Each row is a point on a tangle of strands that fork, close into loops and nearly touch. The rows are in no order.
In the rows, 128 means zero.
Points whose rows are less than 117 apart are linked; no others are.
j391: [114 105 204  78  98 142 159 116 133 143 120 133  68 118 112 115 130 107
 166  84]
j147: [150 106 175 122 122 183 119 155 120  81  84 145 139 113 115 181 150 128
 122 130]
j807: [114 149 172 112 113  98 157 176 134 167 137 114 112  81 135  82 129  95
 101  88]
j843: [167 159 136 135 161 120  99 139 124 124  98 124 176 111 154 126  79 143
 107 174]
j541: [ 78 128 124 112 149 114 148 126 107 129 174  94 136 151 152  80  77 123
 104 124]
j798: [119 129 164 101 111 147  86 110 112 134  58 164 161 155  97 136 146 112
 158 181]
j498: [159  89 128 179 160 134 128 169 135  82  79 144 185 108 142  52 114 147
  83 151]
j488: [125 150 122 162 125  85 159 187 110 131 131 130 126 111 103  77 118 118
 111  84]
j689: [131 133  79 125 155 109 137 128  78 116 128  90  89 131 108 103 121 139
 141  92]
j700: [107  84 166 102 119  91 159 107 196 183 154 126 107 139 132 108  85 110
 126 155]
j940: [122 131 193  90  76 147 150 127  95 137 127 165 120 105 107 159 154  91
 150 105]
j481: [153 157 110 173 162 161 117  95 111 150 191 109 129 129 144 131 175 136
 121 139]
j289: [126 173 128 103 139 110  87  95 139 133 179 117 104 132 154 149 151 162
 172 102]
j501: [165 101 195 118 102 161 123 158 137 153 100 129 124  93 165  96 116 126
  84  85]
j330: [119  68 114 191 146 133 163 177 158  92  80 151 202 140 143  43 124 139
 122 105]
j188: [155  97 119 157 142 145 162 151 166  79 104 164 126  98 117 148  98 120
  74 141]
j326: [119 170 149 104  95 105 127 178 147 168  99 137 132  99 125 145 135 130
  94  89]
j101: [111  84 163 110  89 161 122 118 170 137  97 180 123 175 110 123 187 109
  99 160]
j801: [168 116  56 178 123 107 156 145 117 108 125 131 147  94 132 176 113 124
 160 122]
j406: [122  98 119 112 144 205 141 115  91  91 108 101 135 157 108 172 110 130
 119 176]
j981: [121 119 130  76 156 127 165 132 153 130 107 107  71 112 176 103 152  95
 145 142]
j222: [161  58 135 120 141 156 200 181 104 122 113 105 120 137 118 109 134 140
 111 108]
j65: [121 129 101 128 143 143 167 135 141  94 148 160 113 101 141 171 133  87
 115 139]
j324: [ 99  89 181 130 124 153 126 135  80  79  95 160 104 144  75 109 146 179
  67 167]
j743: [126 119  66 171 182 143 152 126 110 115 109 113 160 145 124  92  89 127
 122 146]
j111: [ 93 124 178  86 131 108 172 166 122 167 147 125  80 115 118 117 113 136
 141  83]
j882: [119 143 124  95  64 121  86  53 118 104 110 133 107 154 140 151 130 128
 184  97]
j565: [136 122 172  82 140 171 121 124 148 146  65 114  97 127 163 129 173 106
 129 128]
j373: [135 132 130  92 185 140 145 208 166 111 131 105 120 122 135 153 129 135
 143 113]
j664: [174  83 176 139 146 140 135 148 163  76 102 159  85  82 129 103 134 151
  78 131]
j741: [161 159 139 139 132 172  68 115 102 179 133 114 170 129  97 160 136 159
 154 128]
j138: [114 166 109 129  91 118  75  84  72 157 136 110 155 124 122 129  98 157
  96 119]
j294: [127 110  94 136 132 135 140 133  60 118 167  93 121 135 104 153  97 156
 142 108]
j149: [ 91 133 152  92 109 109 126  97 116 164 197  75 141 169 170 106 127 135
 142 120]
j42: [160 169 147 150 164 182 113  88 106 176 139 135 124 132 115 162 184 132
 161 142]
j485: [110 107  86 173 125  95 143 207 126  98  99 157 159 119 116  54 149 124
 149 105]
j660: [ 87 143  77 130 152 118 113 150 140  72 103 135 120  98 115 150  59 135
 109 137]
j315: [182 132 100 150 122 101 124 184 140 132 117 152 151  88 133 170 152 123
 145 150]
j754: [ 72 139 104 147 125 135 112 130 126  82 150 168 157 160 105 141  98 106
 108 189]
j587: [125 142 133  90 104 136  95  63 133 125 119 170  80 142 128 144 156 109
 158 149]
j240: [103 162 119 103 136 126 101 144 140 184 127  78 164 173 135 198 134 164
 142 134]
j976: [123 135  55 181 173  83 160  84  86 162 141  85 169 118 162 122 143 173
 136 144]
j319: [114  99 168 133 142 165  78 142 132  99  57 151 139 135  99 118 165 168
  67 180]
j405: [106 140  33 199 157  97 134 110 124 133 145  95 160 102 113 143 135 191
 144  92]
j483: [146 125 173 118  80 146  88 104 150 116  69 182 136 165  83 163 152 129
 172 123]
j281: [175 131  77 180 132  78 166 120 173 120 148 109 152  87 162 161 106 177
 154  93]
j454: [180 118 154 109 111 131 100 109 185 152 137 121  93 128 133 128  97 134
 153 110]
j850: [147  40 159 119 129 126 175 160 102  86  98 106 126 134 125  70 156 175
  85 124]
j121: [135 115 145  93 126 184 145 117  97 126 160  96 126 168 127 168  96 152
 144 123]
j546: [107 124  86  84 121 124 133 108  88 190 109 126 116 164 116 148 150 132
 119 161]
j32: [148 142 101 130  89 128 100  64 144 104 154 173 110 134 133 197 162 110
 172 172]
j182: [149 104 120 143 131 128 147 129 155  84 185 135  94 110 121  66  85 109
 119 104]
j701: [ 57 172 133  97 117 116 167 152 100 145 159 119 101 115 113 144 135 129
 131  93]
j765: [158  87 139 118 103 155 141 130 140 144 146 144 120 153 113 136 164  92
 114 134]
j288: [119 149 102 131 116  80 147  94 122 172 161  91  93 131 114 113  74 190
 115 108]
j154: [ 79 170  79 154 162 110 165 129 150 102 132 107 144 111 148 174  74 156
 132 122]
j139: [100  92 161  94 105 107 126 161 172 100  91 169 118 178  95 136 155 141
 101 180]
j884: [120 126  50 152 163  76 159 114 160 125 113 116  98 122 151  59 134 100
 140 136]
j295: [139 146 201 111 150 184  97 138 115 134 110 165 119 150  88 113 188 126
 143 111]
j873: [134 127 107 107 167 121 121 131  98 117 141 137 141 161  94  66 125 133
 153 188]
j314: [127 129 117 114 126 181 125  84  95 166 103 118 132 151 120 153 131 139
 120 194]
j72: [ 71 157  62 152 139  55 134 135 139 158 136 117 108 124 147  93 138 111
 109 130]
j885: [178  82 178  85 131 138 128 131 208 117 108 133  60 106 135 115 137 146
 118 118]
j788: [ 76 161 142  78 126 101 106  69 111 148 179  97 130 145 176 152 145 175
 145 131]
j995: [140 145 154 105 173 145  84 176 130 102  82 138 155 125 127 116 126 144
  93 157]
j745: [124 155 178  77 108 121  92  88 134 160  68 132  82 117 170 112 178  66
 140 113]
j66: [151 132 111 136 122 173  81 103  77  89 173 124 121 149  96 149 136  99
 144 143]
j411: [113 104 144 105 127 143 132 163 106 117 141 111 127 152 116  50 106 118
  82 117]
j190: [153 137  99 138 135 138 126 143 144 137 134 115 159 113 184 139  86 116
  80 143]
j899: [141 145 175 108  76 127  93  87 190 146 143 132 145 192 153 158 137 115
 193  63]
j194: [143  76 102 132  98 155 100 165 142 123  84 109 123 147  77 133 141 154
  73 132]
j212: [124 121  71 206 181 148 123 140 127  65  88 124 162 116 119  69 113 132
 164 109]
j719: [156 140 119 121 116 155  45 123 109  80 118 158 103 117  81 161 135 122
 157 122]
j753: [171  95 155 137 112 128 171 134 110 166 179 109 120 125 137 108 149  86
 125 123]
j783: [145 121 147 137  74 186 109 137 129 117  94 151 150 135 136 206 139  89
 141  91]
j423: [127 169 106 119 119  91  87 120 113 132 156 110  80 109 130 108 145 128
 133  98]
j312: [168 140 122 159  94  88 167 140 130 176 171 110 126  74 154 136 159 108
 135 103]
j887: [ 75 128 114 104  95  91 173 119 104 178 145 126 129 149 144 149 149  89
 120 163]
j780: [158 117 171  90  79 125 106 173 166 167 105 119 126 121 148 123 159 129
 110  83]
j974: [126 134 112 147 147  90 197 111 124 174 122 128  97 128  88  99  79 154
 134 140]
j63: [111 106  95 110 114 158  96 174 133 105 131 109 162 151 122 211 138 127
 126 147]
j543: [130 143  83 145  99  92 113  79  75 159 157  81 124 111 160 107  99 168
  90  91]
j492: [141 143 165 119 146 185  64 131 109  54  93 147 133  92 105 163 119 113
 154 148]
j15: [116 123 164  88  79 105 107  50 139 131 112 130 126 211 137 116 151 102
 181  87]
j809: [164  89 105 172 157 139 184 126 118 130 146  98 145 136 128  93 131 124
 124 127]
j40: [155 127 114 175 108  58 148 127 152 139 203 100 157 100 163 116 121 139
 146  82]
j449: [139 145 221 122 105 195 132  94  95 158  94 168 112 129 101 130 181  90
 155 118]
j122: [ 85 166 140 125 136 135  95 129 140 127 172 163 166 148 126 156 128 120
 126 157]
j202: [138 155 133 108 175  90 175 166 140 129 110 119  91  81 168 144 143 121
 159 118]
j482: [100 178 122 143 164 112 156 156 113 152 104 123 161 110 138 100 134 111
  78 158]
j623: [ 84 113 130  92 150 142 110 131 136  65 113 168 120 152 113 127 125 116
 112 182]
j89: [128 145  54 240 177 130 105 140 124 108 130 112 174  95 122 127 118 135
 155 110]
j864: [134 171  98 123 171  73  94 167 101 131 120 140 116 127  97  85 117 153
 154 160]
j33: [148 115 143 110 136 135 121 105 160 133 188  91  83 122 159 112  92 114
 124  81]
j781: [154 126 129 133 155 137 146 122 115 161 156 144 119 150  72 109 114 151
 144 173]
j750: [144 147 135 133  82 152  43  87  67 153 133 127 187 139  90 162 100 156
 146 134]
j929: [109 190 102 142 174  73  98 156 127 111 153 143 138 111 111 150 119 159
 192 144]
j507: [136 152  99 151 158 125 164  73  96 155 161  94 151 131 178 144 145 129
 112 150]
j171: [108 156  50 130 127 114  51 138 129  84 116 104 131 123 116 177  93 139
 109 126]
j49: [ 81 160 134 120 115 145  84 142 130 137 116 128 170 165 122 203 141 124
 125 139]
j834: [105  95 141  86  79  95 162  86 164 192 139 109 129 163 144 151 129  98
 157 164]
j510: [138 153  96 168 128 136 121 117 133  97 167 163 117 100 149 175 171  95
 146 169]
j341: [121 178 149  82  91 109  87  62 126 163 119 107  72 116 158 105 158 112
 129  80]
j127: [163 126 173 123  66 155  97 103 145 125  74 174 142 142 131 156 169  78
 147  83]
j52: [125 105 161 153 145  84 169 108 184 156 172 134 132 103 161 107  77  86
 115 148]
j987: [102 153 131 128 132 124 139 127 141 138 161 107 166 102 171 179  67 144
 108 118]
j982: [139  90 143 152 141 117 206 136 127  90 149 151  94  83 111  70 100 107
 142  76]
j256: [127 166 125 103 108  79 113 146 107 104 152 134 131 107 122 150  75 171
 158 123]
j178: [106 131 101 186 141  88 185  79 166 104 169 144 151 106 165  92  90 111
 131 129]
j264: [135  84  87 104  98 154  99 164 138 122  89 123 114 161  69 195 118 135
 122 141]
j167: [136  99  77 184 127 106 187 119 173 109 124 149 127 118 160  63 130  81
 158 133]
j428: [100  66 180 131 176 150 170 141 110  96 102 127 100 141 115  75 152 170
  67 140]
j593: [ 96 121 178 139 139 135 171 160 132 130 122 138 160 130 125  72 120 104
  63 139]
j357: [148 139 144 151 105 165  92 140 127 147 169 136 157 128 139 110 104 100
  74 127]

A piece is two or more points that can be reached from each other along the links. Count, over all rows, the pieces, the separate loops (a circle has one, a figure eight two, a Y none), the forks (points with three links) and the tips (points with one).
pieces | 5
loops | 0
forks | 7
tips | 17

A fork is a point with three links, a tip a point with one. Leave the first point through the second and follow the links. Name the first fork or tip that comes.
j52; j700 | j423
j929; j864 | j809
j510; j65 | j982
j89; j405 | j256
j182; j33 | j899
j406; j314 | j72

Name the points in between on the shortest way along the links from the first point to the second, in order.
j541; j314 | j149 > j788 > j289 > j423 > j689 > j294 > j121 > j406
j593; j72 | j411 > j541 > j149 > j788 > j289 > j423 > j689 > j294 > j121 > j406 > j314 > j546 > j887 > j834 > j700 > j52 > j178 > j167 > j884
j222; j781 | j809 > j743 > j212 > j89 > j405 > j976 > j507 > j481 > j42 > j741 > j750 > j138 > j543 > j288 > j974
j995; j281 | j319 > j324 > j428 > j850 > j222 > j809 > j753 > j312 > j40
